A landscape with many valleys, sampled at points; each row gives a point and its height.
A ball rolls from a point to the lowest of its 2 nearest points, and stops where none of them is lower. Distance is the straight distance between rows; heights are no part of it.
Q_963 height 35.8: [ -9  31  -8   6 -28  -4  -3   9  17  11  -3   9 -15  24 -25   0 -14 -28
   5 -29 -45 -26 -12  22 -38  -2 -35 -24 -40   8 -16  18  23]
Q_892 height 63.8: [  5 -32  18   9  20  -6   0  19   6 -15  20   1 -29  -2  26 -15  10  29
   0  40  29   2  22 -31  26   0  16  24  20 -25  17   6 -34]
Q_486 height 38.3: [ -9  43  10  13  -7  -4 -12 -11 -16  16 -25  16   4  26 -17  17 -20 -16
  35 -34 -20  -8 -16   6   2   9  15   1 -10  19  12  13  17]
Q_904 height 22.0: [-10  19   4   4   6  -4  -1   7 -10  -7   7   3 -14  20 -34   5 -14 -10
  35  -6 -40 -13  -6   1  15   2 -10 -15 -14  31   9  12  14]
Q_181 height 22.1: [ -6  10 -20  18  -3   3   6 -29  -4  24 -38  10  30   3  -4  20   7 -29
 -14  -5  -3  14 -20 -11 -17  24   5  -3  -4  11  19   0   8]
Q_537 height 42.8: [  0 -15   9 -30   1  -5  -5   0  39 -13   8   5 -18 -28   3 -17  -9  12
 -47  17  33   1  12   1 -15   8  29 -12   8 -14  12   5 -20]
Q_358 height 40.0: [  9 -15   8 -20  -4  -9  -6  -2  48 -17  18   1 -27 -13   6 -17 -17  11
 -39  20  32  -1  25 -14 -16   1  26   3   7 -14  28   9 -12]
Q_141 height 57.3: [ 27   4  -5  -3   5   3 -22  -5  21 -20  37   7 -32   9   6  -8 -15 -10
  -2  28  -4 -16  11   2 -13 -27 -12   5 -12  -6  16  -2  19]
Q_47 height 52.3: [  5  -9 -30 -14  -3   3   5  -5  -2  13 -13  21   8 -30   4   9  -2 -36
 -36   6 -10  -2 -13 -13  -2  24  -2 -26   0  -3 -15 -11   1]
Q_768 height 56.8: [  8   6 -12  -5 -12  12  -6  -6  19  -2  11  10 -12   4  -9   2 -11 -21
 -15   4  -4 -16  -1   0 -17 -12 -15  -6 -15  -3  19  -3  23]
Q_758 height 54.1: [-19  -1  -3  31   1   8  21   6  15  15 -31 -16  19  17  22   7  47  17
   4   6  35  34   1  -4   8  46   6  41  16  -6  25  17 -47]
Q_367 height 56.9: [ -6 -20  20  28   6   7   4  18   1  -2  -5  -7  -7   1  29  -3  24  25
   7  13  35   0  19 -27  16  12  17  31  14 -30  27   5 -27]
Q_973 height 32.2: [ 18   1 -11 -22   8   3 -10  11  -3 -21  34  11 -18  18 -15  -7 -13  -8
  12  14 -32 -18   6  17  -6 -24 -26 -20 -22   9 -17   1  14]
Q_35 height 36.5: [  1 -31  16 -28  -8   0   2  13  29 -19  27  -5 -19   1 -20 -21  -1  25
 -24   5   5  11  29   8   7  -7  -3 -14   9  -7  15  12 -18]
Q_123 height 19.8: [ -9  19  12  10  16   0  -6   4 -16  -3   8   6 -19  20 -16  11  -4  -2
  40   1 -25 -16   3 -11  27  -9   6   3  -8  20  22   9   9]
Q_130 height 28.9: [ 28 -13 -24 -48  21   0  -8   5 -24 -11  29  26   8  14  -3  -4  -2   0
  -6  14 -17 -13   7  16  -5 -23 -26 -24 -13 -12 -55  -7  -4]
Q_191 height 36.6: [ 13 -10   5  -6   1   3 -11  -6  27 -15  20  -1 -24  -8   9 -14 -10   5
 -26  20  29  -5  13 -15 -13  -8  17   8   7 -19  29  -1  -1]
Q_467 height 33.8: [  7 -18   2 -17   6   7  -3   3   2 -16  26   2 -12   7 -10  -8  -1  12
  -7  10  -1  -4   4   7  10 -19  -4  -7   5  -2   8  -1   0]
Q_980 height 34.0: [-10 -10  11 -22  -8  -4  11  11  12 -24  11  -5  -9   1 -35 -30   1   5
 -13 -16 -34  16  20  15  -5 -22 -36 -45 -23   9 -12  -6   1]
Q_736 height 22.3: [ 11   3 -11 -14  15 -10  -1  -5 -50  17  -6  10  33 -10  20  19 -12  -4
  30   1  -9  -7 -13   4  32  -6  19  12  14  13 -48  -8   7]
Q_633 height 46.7: [ -4 -19  11  22 -14   6  12   3  15   1  12 -11  -8  36 -13   4   5  25
  10 -13  13   0  18  -8   4 -12   1  19   5 -20  44  22 -10]
Q_67 height 51.0: [  3 -11  -2  -7  -5  16  -4  -4  -2   3   1  -9   3 -10   3  -2   6  12
 -13 -10  31   2  -9  13  -9 -10  12   9  13 -18   9  -7   1]
Q_407 height 54.8: [ 25 -20   7  -9  12  -3 -23 -10   5 -22  45  -5 -19   6  16 -25  -3  16
  -4  11  13   2   9   7  -7 -30  12  10  23 -29  12   8  -2]
Q_382 height 39.7: [-28  -1  -3  15 -12  -1  24  -6   6  13 -16 -23  21  26 -38   4  16  16
  12 -41  -8  27 -11  26  -3  12  -5  -8  -2  16  11  18 -11]
Q_777 height 33.4: [ -7  23  16 -12   8 -19   2   2 -27  24 -19  -8  17  12 -14  23 -15   8
  39 -48 -13   9 -22  36  28   8  14   5  13  25 -25  10   5]
Q_794 height 34.8: [-10  21  21   0   4 -13  -2  -5 -24  25 -26 -13  21  14  -6  26  -1  13
  45 -46   2  16 -19  34  30  10  22  24  11  21  -3  19  -5]
Q_7 height 36.9: [ -6  -4   1   6  -4   7   3  -2  17 -10 -18  -3  -7 -27  11 -10   0   4
 -32  17  52   1  -2 -22 -16  13  24  14  11 -14  16  -7 -13]
Q_553 height 24.1: [  8  -3  -8 -18  20   1  -4  -1 -39   5  11  13  16  -1   5  11  -4   2
  25  12 -11 -13 -15   4  24 -14   6   8   7  11 -31 -10   7]
Q_636 height 57.8: [ 14   6 -27 -10 -16  11  -9   6   7   2   4  22 -13  -3  -4   9  -6 -31
 -15  -6 -32 -24  -4  14 -22  -9 -23 -24 -18 -16 -21  -2  20]
Q_363 height 20.1: [ -4  18 -14  18 -10   9   1 -23  -8  21 -29   8  19   1   1  21   2 -24
  -4 -17  -1   4 -20  -4  -9   7  10  -1  -6   4  12  -8  13]
Q_829 height 21.9: [ 23  -1 -30  -4  -2 -13  -3   0 -51  11  -9   8  30 -31  36   2  -6 -25
   2  25  -3 -13 -10 -26  18   3  10   2  22   6 -65 -17  -2]
Q_605 height 30.1: [ -6   8   6  -6  11 -25   9 -12 -18  41 -21 -12  41  -7  -2  37   2  -6
  17 -39 -22  30 -24  38  19  21   4  -3  15  22 -27   3  -6]
Q_674 height 26.6: [ 17  -5 -12  -9  19  -3  -5  -7 -49   0   1   2  21 -19  30  -1  -8   1
  18  26  15 -14 -10  -9  14 -16  12  11  20  -5 -50 -19   8]
Q_895 height 29.6: [ 13 -18  -9 -16  29   3  -6   0 -35 -11  19   2   9 -10  20 -10   2  20
   8  34  24  -4  -5  -5  15 -17  11  10  21  -5 -32 -16   0]
Q_82 height 49.1: [  1 -27   4 -29   1  10  -1   6   7  -2   8  -8   1 -20   2 -13  10  25
 -24  -3  28   9  -4  26   2  -3   6  -2  18 -17  -7  -3 -13]
Q_217 height 18.9: [  7  -8 -19 -12   3  -8   5  -7 -33  25  -8   5  28 -22  16  23   2 -19
  -3  -9 -21   6 -24   5  21  11   8  -5  13   6 -37 -16   0]
Q_301 height 53.5: [ 22   8 -30  -9 -20  11 -12   2  17  -2  -2  18 -11 -22  13   4 -10 -41
 -33  19  -1 -26  -2  -6 -26   0  -9 -16  -8 -21 -18 -15  18]
Q_810 height 31.7: [ -1 -16  14  -3   8   0   0  11  18 -15   3  -5 -20 -27  15 -21   0  18
 -23  25  51  -1  11 -18  -5  14  33  18  18 -19  17  -1 -26]
Q_508 height 53.4: [ 24 -13   2  -3   9   6 -18 -13  -8  -8  29  -8  -9  -7  18 -20   1  10
   0  11  21  -3  -5   3 -10 -28  15  14  24 -31   4  -4   8]
Q_564 height 37.0: [-22  15  -3   6 -15  -8  12  -4   4  12 -11  -6  11  18 -43  -1  -6  -7
   9 -47 -33   5 -15  21 -15   4 -14 -26 -19  20   2  10   8]
Q_562 height 40.7: [-26 -15   3  26 -25  -4  24   4  33 -15  11 -23   3  30 -48 -22   7  20
   3 -26 -15  14  25   4  -7   1 -16 -21 -15   7  22  17   3]
Q_432 height 55.2: [ 19   7  -7 -22 -11   2 -20  -6  46  -9  17  12 -27  -9   1  -9 -19 -13
 -42  18   6 -11  19  -1 -32 -18  -7  -8 -11 -13  14  -2  23]
Q_272 height 29.8: [  8 -18  11 -31  -4  -5  -8   7  19 -19  30   0 -22   9 -17 -24  -5  21
 -15  -7 -13   7  20  23 -15 -32 -22 -25  -6  -7  -3   2   1]
Q_818 height 54.2: [ -2 -14  18  44   5   4   6  15   5   6  -8  -1  -1  21  25   8  28  27
  16   1  27  -1  26 -30  14   3  10  32   9 -34  36  11 -24]
Q_572 height 24.7: [ 12   6  -5   3   9 -12  -2  -7 -60  11 -22 -14  31 -32  48   4 -10  -2
  25  24  14  -6 -10 -20  19 -11  14  17  24   4 -60 -24   3]
Q_759 height 14.1: [ -7  -7 -12  -2  -3   5   6  -9 -11  19 -23  -4  24 -19   5  14   8  -8
 -11 -11  13  13 -26   8   6  15   9   2   8   2  -3 -13  -1]
Q_991 height 45.1: [  3 -18   6 -46   4  -4  -2   3  29 -14   2  14 -11 -29  -1 -15  -6   8
 -49  15  18   2  11   8 -12   0  12 -22   2  -8  -7  -3 -20]
Q_888 height 35.2: [  1  30  -3   7 -18  -1  -9  10  22   0  16   5 -30  25 -20   3 -25 -18
  18 -11 -39 -31  -9  25 -37 -10 -34 -13 -43  10  -9  20  30]
Q_228 height 26.8: [ -9  -1 -16   9   9 -11  13 -27  -3  34 -31  -5  39   2  -9  25  16 -13
 -10 -18 -11  40 -26  14 -12  33  -1 -11   4  19   8   1 -11]
Q_592 height 23.5: [ -4 -29  13 -21   8  -5  -2  21  25 -15  10  -2 -22 -26  16 -23   6  28
 -24  29  44   4  12   4   6  22  32  19  22 -19  -3  10 -42]
Q_159 height 21.8: [-17  12  24  37   7   7   3  10 -14  14 -38 -32  16 -22  52   3  41  21
  18   3  47  20   2 -12  12  26  16  47  19   0  -6 -11 -25]
Q_437 height 23.3: [ -1   4   7  -7 -20  -4  -6  11  33 -20  33  -7 -28  21 -25 -23 -13  -1
   6  -7 -39 -13  18  19 -26 -24 -37 -21 -35  13   0   8  27]
Q_669 height 39.0: [-34  10   6  28 -24  -9  19  -2  17  -5   6 -18   3  37 -51 -16   1   9
  16 -39 -21   7   4  12 -14   2 -12 -16 -20  19  14  22  12]
Q_976 height 35.6: [-12   4  -4 -14 -16  -8  17   6  -5   7 -10   2   5   4 -34 -11   1 -12
  -6 -41 -50  12  -4  20 -14  -2 -35 -45 -26   2 -22  -4   5]
Q_317 height 15.0: [ -2  31  12   6  19  -1 -12   1 -33   3  -7  15  -8  15  -9  19 -10  -7
  48  -3 -27 -15 -10  -9  33   1  13   7  -5  26   2   7  11]
Q_289 height 37.9: [-24  11   1  10 -22   0  15  -3   4   6   0  -9   0  33 -41  -9  -3   5
  11 -46 -16  -1 -12  20 -22  -3 -10 -13 -23  14  12  14  14]
Q_299 height 46.1: [ -4 -29  11  29 -23  -3  14  11  29  -1  16 -17  -6  41 -23  -5  -2  29
  11 -13   1   1  32  -5   8   1  -8  12   6 -27  37  26 -16]
Q_155 height 27.5: [ 24 -12 -23 -40  24  -2  -4   2 -37  -8  25  23  20  12   4   4  -3   2
   4  21  -9 -12   0   9  10 -19 -11 -12   0  -1 -54  -8   2]
Q_512 height 21.6: [-15   7   1  -3 -20  -2   8   5  27 -15  22  -8 -18  16 -35 -16 -11  -7
   6 -10 -34  -5  10  11 -13 -13 -37 -30 -29  19   8   7  24]
Q_50 height 41.1: [ -7  10   8  18  -9  12   0 -10   0   4  -5  -1  -2  15  -7  10   3  -4
  12 -15  11  -6   0  -6  -8 -11   3  15 -11  -3  35   8  11]
Q_330 height 8.5: [ 11  30  12  28   7   9 -13  -3 -30  -8 -21   4   2 -22  33  10   2 -18
  17  19   5 -19   0 -43  -1 -12   9   9  -3   1   3 -29  14]
Q_563 height 40.4: [-13 -31  10 -16 -11   3  13  15  29  -8  10 -11  -6   0 -21 -11  13  30
 -26  -5  12  17  19  15   6  13  -2  -8  10 -10  15  16 -22]
Q_134 height 56.1: [  5   4  -9 -11 -20  10  -7  -9  43  -4  10   5 -20   2 -14  -3 -15 -17
 -34   7   2  -8   9  -2 -27 -13 -18  -8 -18  -1  21   1  25]
Q_680 height 20.4: [ 20  -6 -29 -14   3  -4   4  -1 -39  13  -7  16  29 -26  26  12  -2 -26
  -3   9 -11  -9 -15 -11  16   5  11  -2  13  -2 -51 -15   3]
Q_853 height 61.3: [ 14 -28  15  -4  17 -10 -10   9  17 -27  30   4 -31   3  17 -18  -3  25
  -8  39  20  -2  28 -24  18  -8  21  18  20 -23  20   8 -20]
Q_270 height 57.5: [ 14   8 -21 -15 -24   8  -4   5  27   5   0  21 -20   1  -8   1  -9 -34
 -29 -13 -43 -13   5  16 -33 -10 -41 -30 -32 -18 -21   2  18]
Q_542 height 32.6: [-24 -12  12  -7 -17  -4  20   6  30 -19   3 -14  -6   0 -40 -32   3   9
 -21 -18 -22  29  29  12  -7 -10 -30 -42 -19   9   5   0   6]
Q_869 height 16.9: [ 24   9 -22  -1   9  10 -17   5 -22 -13   6  22   1 -12  22  12 -10 -33
  11  37 -15 -30  -6 -21   8  -9  -6  -3  -9  -2 -22 -14  13]
Q_936 height 33.2: [ 10 -29   6 -23   1  -4  -5   4  17 -19  36  -4 -17   9 -13 -19   0  26
 -15   9  -3   4  20  12   7 -19  -5 -12   7  -7   7   7  -6]
Q_984 height 58.2: [ 33  12  -8  -3  18   2 -28  -4   1 -26  44   5 -24  19   9  -5  -8 -12
  24  35 -13 -23   3   4 -10 -32 -12  12 -13  -8   3   2  19]
Q_877 height 56.4: [ 29 -20  12 -12  15 -12 -23  -9  18 -27  56   0 -27  19  20 -32  -9  20
 -11  20   7   8  23   1  -3 -19  17   7  26 -35  18  15  -6]
Q_844 height 48.4: [-20 -26  -1   8  -4   9  22  17  34   3 -10 -15   2   9  -4  -2  26  25
 -20   7  26  23  13  -4  10  47  -2  20  17 -13  30  23 -43]
Q_132 height 49.7: [-17 -25  -4 -19  12   3  17   4   7   5 -10   2   5 -32   0  -1   8   5
 -35  14  18  17 -15   1   8  33   5 -11  11   8   1 -10 -20]
Q_894 height 38.2: [-17   9   0  12  -8   0  15 -11  -6  15 -14 -12  17  21 -28  12   9   6
  15 -38  -4  12 -16  22  -1   5   3  -1  -1  16  17  12   1]
Q_506 height 14.5: [ 28  22  -9  11  16   7 -22  -1 -20 -17   6  12  -8 -11  25   4  -4 -24
  19  43  -6 -29  -1 -26   1 -16  -1   8  -9  -4  -4 -18  18]
Q_321 height 32.1: [  3  31  13 -11  10 -31  -1  -6 -32  29 -24   8  26  -1  -6  28 -28 -12
  39 -43 -30  15 -19  22  32  21  22   5  14  24 -31  11   5]
Q_158 height 31.0: [ -3  17  11 -11  10 -32   2 -12 -28  35 -24  -3  42 -13   5  40  -6 -14
  29 -35 -22  24 -24  33  35  21  19   9  17  18 -37   2  -2]
Q_618 height 57.9: [ 19  14 -19  -2  -9  12 -16   2  -9   0   7  16  -8  -2   3  11 -16 -32
   5   4 -19 -30 -15   9 -14 -15  -9  -3 -17  -9 -11  -2  23]
Q_273 height 58.7: [ 24 -26  12  -8   8 -13 -14  -1  33 -24  40   0 -32  14  16 -23 -10  20
 -12  25  11   5  37 -15   7 -14  13   9  18 -26  31  15 -12]
Q_333 height 25.3: [-22  -2   7  16   7   6   2  18  -1   7 -27 -32   5 -39  42 -14  22  12
  -8  13  62  17  -9  -3  -2  36  19  41  26   0 -18 -14 -35]
Q_125 height 18.4: [  4  25   9   3  23  -6  -8  -5 -44  12 -14  17  14  -1   7  23 -12  -5
  46  -4 -21  -6 -14  -4  37   2  23  10   6  20 -18  -1   9]
Q_259 height 47.5: [ -3 -24   2 -34   4   0   7   7  14  -4   2   3  -3 -27  -1  -9   6  15
 -39   1  25   9  -5  14   1  11   9  -9  12  -8  -4  -8 -19]
Q_799 height 41.5: [-28  -5   1  22  -8  -1  24   4   7  12 -12 -33  24  27 -31   8  27  25
  17 -33  -5  31  -5  26  10  24  -4   6  11  14  15  24 -20]
Q_546 height 27.2: [  2 -17   0 -16  28   3   1   7 -35  -3  18   2   7   0   9   6   4  24
  21  24   9  -1  -7   6  31 -17   9  12  15   7 -19  -8  -4]
Q_393 height 28.4: [ -6 -22 -11 -23  14   3  17   7  -6  -7   9   9   6 -11 -15  -2   1   2
 -17  12 -20   8  -7   2  23   8 -13 -26   1  18 -10  -5  -6]
Q_785 height 17.7: [-14  19  37  46  14  -1   0   3 -27   6 -48 -29  21 -25  59   5  41  27
  21  -7  31  10  10 -30   7  12  12  33  16   4  -9 -17 -19]
Q_11 height 59.1: [ -8 -13  21  29  13   8  -1  15 -14   5 -14 -18   0 -17  36  -2  28  30
  11  10  40   7   4 -23  18   9  20  35  21 -19   8  -6 -25]
Q_969 height 8.6: [ -7  16  19  25   8   6  -5 -11 -32  10 -29  -2  18 -20  28  18   6  -2
  25  -2   8   2 -10 -24  19   2  20  16   7   9   4 -18   0]
Q_144 height 18.8: [-15  11  -2   6  -5  -2  10   4  12 -10  16  -2 -13  17 -36  -1  -7 -10
  19  -4 -40  -6   3   2   2   0 -21 -21 -20  30  11   6  17]
Q_558 height 54.3: [ 24  10 -21 -14 -11   4 -20  -6  30  -9  10  14 -22 -23  11  -2 -16 -26
 -38  26  10 -23   7  -4 -32 -12  -3  -9  -3 -20  -3 -16  19]
Q_362 height 21.7: [ -9   4   4  28   1  13  14  -8  13  -1  -8   5  -7  10   4   4   9  -3
 -10  10  26   3   9 -38  -4   1   5  15  -6  -2  44   3   0]
Q_489 height 20.6: [ -1  16  10  -2  21 -15   0  -8 -48  15 -15   6  32 -13  21  27 -11  -2
  40   2 -12   4 -11  -2  42   5  22  16  16  19 -38  -8   4]
Q_911 height 56.7: [  6  13  -7 -12 -28   8 -12  -6  49   1  13   6 -24  10 -17  -6 -16 -16
 -31  -9 -12  -9  14  14 -43 -19 -36 -15 -29  -7   9   6  28]
Q_439 height 26.0: [-22   9  14  33   6   9   4  18  -8   6 -38 -30   6 -27  52 -10  36  17
   1   8  59  20  -2 -19   0  36  13  47  19   0  -5 -11 -41]
Q_216 height 37.3: [-14  42  -1  15 -14  -9  -5  -6 -10  14 -21   7   0  34 -36   6 -24 -20
  31 -44 -27  -7 -17  14 -15  15   1  -8 -17  30   8  19  18]
Q_740 height 52.2: [ 15 -11  -2  -8  -2   9 -16 -10  -2  -4   9  -3  -4 -18  11 -12  -4   1
 -11   5  28  -9  -9   6 -14 -20  12   6  15 -25   4 -15   9]
Q_738 height 39.4: [ -7  28   9  16  -5   6  -6 -12 -11  11 -14   5   2  19 -13  16  -9 -13
  28 -26 -10 -10 -12   4   4  -6  11   9 -11   9  21   9  15]
Q_527 height 30.2: [-11 -21  12  -7 -24  -2   7   1  42 -16  15 -14 -15  14 -35 -26  -5  16
 -28 -14  -6  17  32   7 -11 -10 -18 -26  -9   2  18  11   1]
Q_264 height 11.9: [-16 -23   6 -14  15   2   0  25   7  -4   4 -13  -8 -38  25 -19  11  29
 -18  27  49  11  -3   3  11  30  21  31  23 -11 -16   0 -43]
Q_528 height 19.6: [-21 -13   7  -8   8   7   3  29   0   4  -7 -26  -6 -40  34 -19  18  20
  -8  21  56  12  -6   4  12  36  19  42  26  -7 -24  -9 -40]
Q_124 height 17.4: [  1   6 -19   3 -13  13   4 -20  -2  19 -27   3  19 -13   3  14   2 -16
 -18 -15  21   5 -23   2 -15   5   7   0   5 -10   3 -14   5]
Q_304 height 39.9: [  3   7   9  23   1   5  -2  -5  14 -12 -14  -4 -10 -24  18 -15  -3  -1
 -22  23  54  -3   4 -42 -24   0  21  17   5 -14  28 -19  -3]
Q_813 height 11.4: [ 25  30   3  22  14   9 -22   0 -34 -14 -10   2   3 -24  39   5  -4 -21
  27  35   1 -31   3 -41  -5 -20   2   8   1  -4 -13 -29  15]
Q_483 height 42.7: [-18 -24   6  26 -32  -7  25   7  37  -8  13 -23  -2  40 -37 -14  -3  26
   1 -19  -2   9  39  -2  -2  -1 -14  -6  -6  -4  30  27  -6]
Q_808 height 30.6: [ 21  -7 -12 -37  20  -3 -15   3 -15 -25  34  13  -3  27 -15 -11  -7   6
   8  15 -25 -13   5  26   0 -28 -28 -19 -18   5 -36   0   4]
Q_941 height 24.4: [-13   3 -16  24   8  -2  12 -31  -3  20 -40   2  30   4  -4  22  13 -16
 -15  -1   0  33 -23  -3 -15  32   7  -1   6  19  24   2  -8]
Q_675 height 25.7: [ -4 -15 -10 -17  20   5  11   3 -21   0   7  14   8 -12  -5  12   3  -2
  -4  24 -12   5 -16  -9  27   9  -3  -9   6  19  -9 -13  -5]
Q_79 height 25.9: [ 12  -7 -15 -29  18  -1   1   5 -29  -4  16  16  14   7  -7   9  -4   1
  11   1 -19 -14 -10  14  15 -15  -9 -11   0   7 -32  -8   2]
Q_685 height 32.5: [  7 -12   3   0 -11   9  -4  -6  24  -7  17  -5 -19   9  -2  -7  -6   3
 -14  12  21  -7   9 -15  -7 -13   3  12   0 -13  38   4   7]
Q_630 height 4.2: [ -2  26  16  36   5  10  -3 -14 -24   0 -31   2  10 -18  24   9  11 -11
  12   3  11  -5  -5 -42   1   1  14  12   0   6  16 -22   6]
Q_931 height 14.8: [-23  19  39  44  18  -8   1  -5 -31   4 -44 -10  23 -26  47  13  40  24
  20  -2  15  15   8 -35  18  13  21  26   9  14  -1 -19 -12]
Q_65 height 28.5: [-12  -5  -8   0   9 -14  16 -14 -11  33 -24 -11  38  -3 -10  26  12 -11
   0 -32 -20  35 -27  26   4  27  -4 -15   8  21  -5   2  -7]
Q_864 height 57.1: [ -2  12  -5  -9 -28   2  -3   5  38   1   5   7 -27  10 -19 -15 -15 -17
 -29 -18 -34  -2  14  21 -41 -21 -49 -31 -37  -9 -10   1  22]
Q_368 height 27.7: [ -7  -6   2  11  -8   9   8  -6  25  -2   3   2  -9   9  -7  -1   1   2
 -16   8  24   2  15 -22  -1  -3   3  12  -2  -4  45   3   1]
Q_624 height 8.7: [ -8  23   5  35   1  10   1 -23 -14   9 -42   6  20  -6  18  14  12 -18
  -4   6  18   6 -12 -36 -13   8  12  10  -2   6  25 -18   6]
Q_441 height 51.8: [-21 -13  -2  16   3   9  19  13  21   9 -19 -16  14  12   5   5  40  23
  -7   4  28  30  -1   5  12  52   2  32  19  -1  24  21 -40]
Q_231 height 36.7: [-14  15   8  11  -3  -1   9  -6 -12  22 -23 -13  21  23 -19  20   5  12
  31 -44   3  13 -18  25  12   7  17  14   5  17  14  15  -2]
Q_643 height 36.3: [-16  13  -8  -5  -8 -13  12   0 -10  16 -15  -3  13   8 -34   2  -3 -12
   9 -47 -48   7 -18  22 -12   5 -22 -37 -16  11 -17   1   9]
Q_240 height 34.5: [  8  33  -5   4  -9  -1 -17  20   8   0  12  12 -30  25 -16   9 -25 -21
  36  -8 -40 -37 -17  21 -18  -5 -22  -9 -34  14 -13  22  26]
Q_139 height 17.1: [ -2   1  -9   1   4  -7   5 -14 -27  31 -25  -3  32 -19  13  29   1 -16
   5 -13  -9  10 -24   7  18  19   9   0  12  13 -19 -12   0]
Q_220 height 56.2: [ 34  10  -9 -18   1  -1 -29  -8  46 -13  37   4 -33  -1  11 -14 -21 -12
 -25  25   0  -5  19   8 -29 -25  -9   1  -9 -14  14  -1  23]
Q_580 height 14.7: [-11  19   7  41   5  16  12 -15   4   4 -29   8  10   4  11  11  19  -6
  -3   6  27   7   3 -40 -10   3   9  15  -6   3  43  -5   3]
Q_431 height 34.9: [-16   1   0 -10 -13  -8  15  13   2 -13   2  -2  -4   2 -35 -25  -2  -7
  -5 -30 -49  11  10  15 -12 -13 -39 -48 -31   7 -19  -5  11]
Q_400 height 25.4: [  5  -4  13 -10 -29  -7 -11  -1  41 -12  30  -8 -27  25 -22 -30 -14  11
 -18 -13 -24   2  26  17 -31 -31 -31 -21 -21  -2  12   9  19]
Q_823 height 23.4: [ 20  12 -15   4   1 -21   2  -9 -62  15 -20  -2  37 -29  46  12 -13 -18
  20  20  -4  -6  -4 -25  27  -3  18  16  22  10 -71 -16   4]
Q_597 height 43.9: [-18 -32   7   4  -5   2  20  13  28  -6   5 -13  -2   7 -18  -5  16  26
 -17   4  15  17  13   3  17  24  -1   2   9  -1  28  18 -27]
Q_167 height 31.1: [ -4 -16  -3 -23   1   3   7   8   4 -14  17   7  -7   0 -24  -5  -5   1
 -12   7 -18  -6   2  10   8  -8 -17 -22  -6  10   0  -3   7]
Q_938 height 51.3: [ -4 -15 -19 -17   6   1  12  -2   7   5 -15  11   7 -29   2   5   0 -18
 -40   9   5  11 -17  -7   0  31   0 -23   8   0  -6 -18  -9]
Q_590 height 27.4: [  1 -15  10 -15 -19  -3  -1   2  27 -12  26  -7 -20  14 -23 -23  -8  13
 -14 -16 -16   4  19  18 -16 -24 -19 -21 -13  -1  15   4   9]
Q_919 height 12.0: [-16  22  32  36  21  -2  -5 -11 -42   5 -39  -2  22 -24  42  18  24  10
  26   3   3   7   1 -32  24  10  22  18  10  14  -3 -19  -1]
Q_901 height 43.3: [ -7  -1   7  24 -14  12   6  -7   7   9  -2  -4  -3  31  -9   6   7  13
  15 -19  19  -2   7  -9  -8 -14   8  23  -5  -9  44  17   0]
Q_168 height 33.5: [ 13  16  -7 -13   2  -2 -13   9  -4 -13  29  12 -25  26 -13  -3 -15  -9
  28  -1 -40 -33  -9  28 -14 -18 -22 -16 -25   7 -19  10  19]
Q_826 height 52.9: [ 19  -2 -33  -8 -16   9  -5   1  -5   4  -7  18   1 -32  16   4  -8 -40
 -31  13  -3 -21  -9 -18 -12  11  -2 -15   0 -17 -20 -18  10]
Q_646 height 19.4: [ 28  -5 -21 -19  18   6 -15   0 -24 -17  20  20   3  -6  11   1 -11 -15
   0  40   2 -20  -5 -14   7 -15  -1  -4  -2  -4 -32 -18   5]
Q_993 height 36.4: [-12  40  -5  11 -26  -7  -3   1   3  15 -14   7 -10  26 -34   3 -20 -27
  16 -38 -40 -19 -18  20 -26  13 -19 -21 -29  15  -7  21  23]
Q_63 height 22.5: [  7 -11 -17 -20  23   4   2   4 -24 -15  11  22   1  -9   7   6  -1  -9
   0  40  -4 -12  -7 -18  22   2   0  -5   2  10 -17 -17   3]
Q_365 height 50.6: [  1 -17  17  38  -4   0   8   8  12   4   8  -2  -5  39   6   7  11  26
  23  -8  16  -3  28 -24   9  -5   5  29   6 -38  44  21 -18]
Q_584 height 57.4: [ 12   2 -10  -7  -2  13  -7  -3  -4  -5   5  12  -9  -5  -1   7  -6 -19
  -2  16  -4 -21 -10  -5  -3 -13  -3  -4  -8  -1   2 -11  19]

Two balls start at each pair of points below. Name the first point that both come to, or write none.
Q_758, Q_367 | none
Q_240, Q_984 | Q_973
Q_301, Q_740 | Q_259
Q_467, Q_508 | Q_630

Where does a ball stop that starts at each point below?
Q_895 | Q_759
Q_299 | Q_144
Q_892 | Q_317
Q_216 | Q_317
Q_794 | Q_759
Q_558 | Q_630
Q_439 | Q_630
Q_79 | Q_317
Q_542 | Q_144
